Points on a hilly landscape, in no order, each with its height.
From any point a climber takes the steepest step (rise divided by distance) to one of its 2 nearest points. It stops when none of these is higher. Distance is the straight distance between rows; heights are no part of it.
fus (h 3.65): [106  78  87 100  82  97 104 111 124 117 118  80  87 125 115  89 102  95
 104 102  49]
Gotok (h 4.71): [ 79  80  90 107  67  98  83  82 117  71 110  96  89 132  92  87 115 102
 108 112  51]
bonuk (h 2.87): [100 108  98 113 140  85 114  80  86  94  95 149  92 101  62 104 101  99
  96 113 123]
Refo (h 4.63): [ 93 103 105 133  76  89  76 118  73  75 108 100  86 111  65 104 109 121
 120 122 102]
zeg (h 5.08): [127  96 101  82  99  65 123  73 126 104 105 111 123  96  88  78  95  98
 112  97  96]
Lasit (h 5.46): [123 102  88 124  76  85  82 141  90  82 106  83  90 108  92  91  96 129
 103 110  74]
Pidut (h 4.27): [121 104  91 119  93 114  81 130 107 103  92  72  86 108 106 114  91 120
 113 100  89]
zoden (h 0.90): [ 89  81 106 103 124 124 106  98  99 111  99 115  70  82 104 140  98  91
  84  90 127]
Lafed (h 2.30): [148 110  93 104 115  88 115 121  93 101 112 106 114  96  85  69  82 115
  86 105 104]
vav (h 1.50): [ 90  98 111  84  98  69 110  86  75  89  98 108 123 106  76  81 110  89
 102 116 118]
Sesa (h 4.33): [ 97 114 116 123  94  87  90 102  71  65 105 114  83 107  65  95 115 112
 102 130 103]
bep (h 2.81): [ 96 104 109  98  75  97  99 111  73  85  99  93 112 109  96  77 110 103
  86 113  95]
fimez (h 1.70): [ 67 122  90  86  83 116  76 103 118 104  96  62 109 111 141  92 108  96
  99  94  62]
bigu (h 4.55): [ 90  74 115  99 102  94 107  73 121 116  93 106  94  83 102 136  97  88
 132  82 116]
dafu (h 6.73): [ 82 108  96  74  85 111 105  78 131 110 106  71  99 108 121  99 107  86
  86  88  80]
giraf (h 3.34): [122 124  96 113 118 107  91 121  83  91  96 105  93  91 103  93  84 121
  90 105 112]
petis (h 4.31): [ 94  98 105  84 120  98 115  72 132 119  98 111  93  67 114 128  90  86
 114  78 117]
ket (h 5.32): [ 86 115  90  95  93 138  84 111 115 117  95  57  89 100 135 120 101  92
  93  89  86]
lusu (h 4.22): [110  86 105 117 112 118 111 123  72 111 112 104  80 103  88 124 102  94
  79 109 124]
femo (h 5.40): [106  76 105 105  81  97 120  74 136 117 119  95  78 116 110 113 112  80
 109  93  54]
zogod (h 0.69): [ 77 105 104  93 113 127  86 122  75 110  86  88 100  89 129 108  92  97
  85  90 133]
dokis (h 1.13): [126  86 108 128 101  93  99  97 115 113  93 100  86  97  89 131  87 116
 135  97 105]
fepi (h 1.65): [ 83 114 113  79 105  87 104  90  73  82  96 114 123  97  99  69 113  87
  79 115 119]
bok (h 0.58): [ 80 129 104  91 115 112  86 118  76  95  82 103 113  84 135  92  93 109
  90  94 128]
rugu (h 4.70): [ 73  79 109  71  94  89 101  96 103 118  93  89 122  90 109 111  94  90
 117  86 131]
Lom (h 2.42): [110 110  81  96 154  87 112 113  98 118  99 137 123  85  92  80  77  95
  96  75 123]
zape (h 4.57): [116  82  96 122  77  69  97 102 104  83 109 103  88 121  64 105 100 123
 126 114  79]
gazuf (h 4.67): [ 85  88 107  70  82  89 111 103  93 113  99  79 129 106 109  76 104  83
  91  91 112]
Geve (h 2.70): [ 98 111  88 116 137  89 103 128  66 121 100 125  99  91  91  96  88 108
  86 102 136]
Gazi (h 2.43): [ 90 121 114 104  66  89  81 110  80  53 102 113 111  91 106  77 128 118
  92 110  77]
fod (h 4.45): [124  97 108 109  94  86 110 131  62 106 118  96 106 111  75  80 104 105
  88 117 110]
zira (h 4.37): [ 73 105 104  71 101 100  97  88 123 118  88  77 113  84 124 118  94  94
 116  78 118]
bobas (h 2.96): [125  87 101 100 129  80 126  89  97 120 108 132 113  84  82  98  90  90
 101  93 117]
Bim (h 2.61): [ 80 100 104 104  65  99  85 101  81  68 102  98 111 118  98  75 123  99
  93 114  69]
Guker (h 2.57): [123 115  88 115 153  83 113 103  87 105 107 148 113  95  69  81  84 102
  95  98 114]
dukit (h 4.60): [ 93 107  94 109  88 112  79  88 119  80  94  87  81 113 103 107 104 115
 104 102  72]
Mego (h 5.31): [115 126  96  75  98  84  98 105  98  86  95  97 132  90 111  55  91 109
  84  98  99]
Tir (h 4.52): [124  76 112 127 102 105 116 108  79 110 121 112  80 109  72 125 107  94
  96 114 109]
devot (h 2.14): [ 91 120  89  72 139 110 108  91 120 112  91 107 107  73 125  99  79  90
  88  77 124]
Saliv (h 5.05): [ 96  75 100 100  76  99 107  73 126  93 110  97  85 130  93 100 117  90
 104 104  62]
vuged (h 3.94): [101  96 102 112 101 118  83 122  98 112  84  77  90 101 109 132  93 109
 123  95 116]
Pizok (h 4.28): [ 92  86  86 120  75  80  74 100 114  76  94  90  88 115  83 109 100 128
 136 107  69]
vev (h 5.86): [ 84  90 103  81  79  97 123  64 142 120 115  85  92 111 115 110 116  79
 101  88  60]
ripu (h 2.99): [ 78 114 104 109 125 101  96 109  61  96  91 118  93  97  97 102 100 106
  92 108 133]
kun (h 4.62): [ 93 112 102  75  81  85  98 107  95 103  89  77 132  98 120  70  96 103
 102  95 104]
ter (h 3.41): [ 97  63  83 114  71 116 104 125 108 132 118  75  97 125 108 101 108  84
 110 100  69]
zar (h 5.00): [ 93  99  93 104  89 114  91  92 131 111  99  73  85 115 112 121 104 100
 114  95  71]
vavi (h 1.28): [ 84  71 118 113  90  88 107  86  83 101 106 110  95 112  62 128 111  92
 130 110 126]
mig (h 5.92): [ 78  92  95  87  86 130  97 106 119 130 106  65  95  95 122 128 106  75
  94  83  92]
limop (h 2.09): [ 96 124  94 100  78 102  70 116 104  78  89  77 105 100 131  84 105 116
  96 100  69]
Girik (h 6.01): [119  87  82 108  74  70  85 131 106  95 105  79  98 116 100  84  91 124
 119 105  58]
Duk (h 4.11): [ 99  89 110  78 111  98 129  61 130 114 105 119  97  75 104 113 101  73
  90  80 105]
simeg (h 3.17): [ 98  90 113 102 103  97 109  58 108  83  97 119  86 107  77 119 108  98
 113 108 112]
zas (h 3.28): [ 85 131 103 100 136 104  97  87  81  78  84 137 102  91 101  87  99 105
  89 103 123]
dil (h 1.99): [ 82 109  96  69 126 115 105  99  94 107  89 105 109  81 125  91  92  84
  67  87 129]
Givaz (h 2.12): [136 126  97 107 103  80 103 124  76  75 108 111 110  93  84  59  98 116
  74 118  95]
tas (h 4.35): [ 64  79  88  93  66 101  85  86 113  97 112  84 108 133 109  80 115  87
 108 107  60]
rosu (h 4.03): [ 98 133 109 114 113  93  87  92  78  54  95 131  82  91  81  93 105 119
  93 124 108]
dut (h 3.76): [110 124  93  86 109  81  98  80 126  85  85 100 118  89  99  86  84 118
 122  96 102]
guk (h 3.06): [ 94  96 107  92  95 114 103 104  78  97 102  94 101 107 102  96 105  91
  79 106 115]
podo (h 3.11): [111  95 101 101 121  85 111  88 102 102  97 121 108  90  89 105  84 108
 117  95 124]
kegil (h 3.87): [115  89  96 120  97 140 100 132  83 114 110  81  78 108 106 118  98  94
  83  99 107]
leraz (h 3.91): [104 117  97  70 126 108 121  57 129  92 102 117 105  81 101  92  97  79
  83  88 107]
Mep (h 3.55): [ 92  68  99 108  71 105 101 103 105 119 103  82 102 119  94 112 103  91
 123  99  90]
rit (h 5.95): [ 92 113  97  69 102 115 116  80 121 112 101  83 102  89 125  98 103  82
  75  85 105]
Rere (h 4.02): [108  79 108 105  81  98 117 118  64 106 119  97 101 122  71  95 121  80
  78 120 102]
rerul (h 3.58): [ 82 104  96 128  75 143  69 102  89  74  94  88  81 115 105 116 111 104
 101 116  86]
duko (h 4.61): [145 102  92 116 107 109 101 131 113 124 100  77  86 101 109 115  88 116
 104  97  87]
niru (h 1.81): [ 75 109 108  63 101 104 105  82  89  91  90 101 122  92 116  81 110  80
  72  97 119]
Zuvan (h 3.03): [100 110 106 109 122  98 104  65 102  70  94 135  83 103  69 111 100 113
 109 115 113]
lazis (h 1.20): [103  72 116 129  88  97 102  85 105 103 102 105  83 111  72 138 101 105
 138 103 103]
biko (h 4.04): [ 90 121  96  74 117  88  97  77 127 103  80  95 122  82 114  99  83 105
 122  81 119]
zedu (h 2.71): [130 108  97 106 131  81 119  89  90  88 109 137 101  99  64  88  92 103
  90 120 110]
Kep (h 3.99): [ 85  90  75 134  77 118  59 118 106  87  95  81  82 118 100 116  98 115
 128 114  61]
gopiz (h 5.10): [122  79 112  99  94  90 128  78 111 109 110 109 100 106  86  98 110  83
  94 104  97]
beb (h 3.30): [105 104 104  94 115 106 107  90 100  98  94 107  97  95 103 104  94 100
  89  98 122]
kikil (h 0.98): [119  82 108 121 130 108 109  96 104 120 101 125  70  80 102 143  88  98
 104  92 120]
vazir (h 5.04): [ 90  63 107 113  82 129 103  98 107 121 109  90  82  99  98 140 109  73
 104  90 101]
Lere (h 5.01): [139 114  95  95 112 108 115 107 128 124 104  85  93  85 116 104  87 103
  97  90  94]
tede (h 3.32): [111  88 108 106  88  85 106  60 127  86  98 110  90 109  82 110 102 109
 125 102  87]
bona (h 3.71): [101 104  90  89 145 105 119  76 116 103  95 140 103  85  96  96  89  85
  88  85 116]
Matur (h 1.34): [ 68  96 100  81 130  86 109  92  78 106  88 130 110  89  93 100 101  85
  84 102 135]
ruko (h 5.41): [ 82  81  96 104  79 129 101  88 123 115 111  79  82 114 113 122 117  79
  99  92  80]
Kabu (h 4.14): [ 85 100  95  85  76  95  90 123 103 119  92  61 122 108 124  88  97  98
 116  89  94]
zepog (h 1.53): [ 68 125 107  79  81 120  80  92 107  88  88  73 117 100 144  91 111  98
  91  91  89]
Nuva (h 2.83): [117  84  92  98 147  84 131  97  88 125 109 157 111  83  77  96  98  78
  77  93 117]
Giban (h 3.78): [ 76  88 100 100  72 110  87 109  91 105  98  73 113 116 105  99 107  95
 113  99 100]
kanim (h 5.09): [ 80  70 108  78  91  89 110 108  81 121 105  91 123  97  97  98 104  78
  96  92 127]
pel (h 0.46): [ 82 136 116  91  93 104  77 119  81  74  85 104 124  83 135  80 108 120
  96 101 105]
penaf (h 5.39): [114 128  92  73 116 112 121  99 131 125 103  80  96  79 127 107  90  89
  87  80  95]
Fov (h 0.80): [ 69  86 103  88 119 121 101 112  76 111  97 108  91  86 106 120  98  86
  74  94 137]
tese (h 1.38): [ 93  86 114 101 102  74 111 100  75 106 106 112 107 105  73 103 103  97
 110 112 130]
Bopaz (h 2.47): [133 112  94 115 131  88 112 129  67 115 116 119 107  93  80  79  89 111
  81 112 118]
Guma (h 2.29): [ 97 111  82  95 150  98 105 107 111 122  86 123 112  74 110  97  70 101
 107  76 130]
buvas (h 3.51): [ 98 123  87 101 149 113 102  81 106  90  85 139  91  88 100  98  81 106
  91  90 122]
vasez (h 1.05): [130  99 103 117 132 102 104  97 120 117  89 110  85  78 107 134  80 111
 129  86 114]
diz (h 5.42): [131  82 110 104  95  74 122  78 126 117 105 110 104  90  90 100  96  94
 118  92  91]
Fev (h 4.29): [113 115 103 109  93 127  88  89 103  69  98  98  72 112 104 104 107 110
  76 109  80]
Bik (h 3.57): [109  77 101  99  99 121 106 137  88 132 115  81  98  93 112 113  97  87
  80  92 120]
Vil (h 4.79): [128 117  93  78 109  77 117  91 113  90 102 110 130  88  88  58  88 101
  95  97  99]
Div (h 1.49): [ 77 120 100  86 127  77 106 104  61  99  91 130 125  92  92  72 105  93
  84 113 128]
Dige (h 2.27): [ 94 130 109 100  72 113  78 108  93  62  96 101 112  96 132  79 124 118
  75 102  69]
Zipu (h 1.95): [115 138 104  94 108  92 101  98  81  59 100 123 114  84  96  59 107 109
  75 114  91]
fir (h 4.49): [134  73 109 119  80  72 115 102  97 102 117 107  96 120  63  97 107 108
 114 114  83]
Karo (h 3.77): [ 80 109  88 132  66 129  58 124  89  70  98  89  89 112 113 102 111 116
 109 114  60]
Teda (h 4.78): [ 92  60 122 111  96 111 106  85 110 119 103 108  80  78  97 146 103  74
 117  85 110]
dab (h 5.38): [126  93  94 100  85  76 101 123 112 117 103  79 113 107 102  84  90 115
 116  98  85]
tulaz (h 1.39): [ 55 102 103  87  75 133  83  82 101  91  92  76 109 111 127  99 121  79
  88  98  92]
luvi (h 1.90): [ 82 125  80  98  89 109  62 117 122  94  86  60  96 104 138  97 108 117
 104 100  44]
Pul (h 4.80): [132  80 109 114  89 106 118  96 100 100 113 105  84 116  77 106 108  97
  90 111  90]
vabis (h 3.97): [ 84  83  86  90  70  93  88 117 109 110 113  72 109 127 120  70 103  91
 104 102  57]
mot (h 3.52): [103 107  99  89  86  81  96  70 136  87  90  94 103 103  97  96  97 118
 124  98  84]
Zazot (h 3.63): [110 112  98 105 116 104  88 121  93 106  86  90  99  93 109 109  80 120
 113  99 121]
zon (h 4.01): [119 122 106 105 111 113 101  85  91  63  96 119  85 101  89  92 104 113
  77 115  98]
Kam (h 3.66): [ 92 103  97 121  91 143  75 109  94  95  93  82  77 107 104 132  99 108
 106 104 105]
Fali (h 4.90): [122  92 101 104  90  85 108 130  83 117 107  87 116 107  92  90  93 109
 102 102 107]
Bon (h 4.99): [101  97  96 123  68  72  78 132  82  86 103  85 100 109  75  91  99 124
 127 112  89]

Where does a climber stop that starts at each point below?
luvi | beb
pel | beb
ter | dafu
niru | kanim
bonuk | kanim
Bopaz | mig
Matur | mig
Zipu | mig

Call two points neighbours if one is among the 2 nearest of the other. Go from one point of each pair to the other, from neighbour to neighbour, staying as high as possible. Name the lowest point that can't be avoided.
dafu / diz | rerul
diz / kanim | kun
mig / Girik | zon
kanim / zape | fir
Mego / diz | Vil
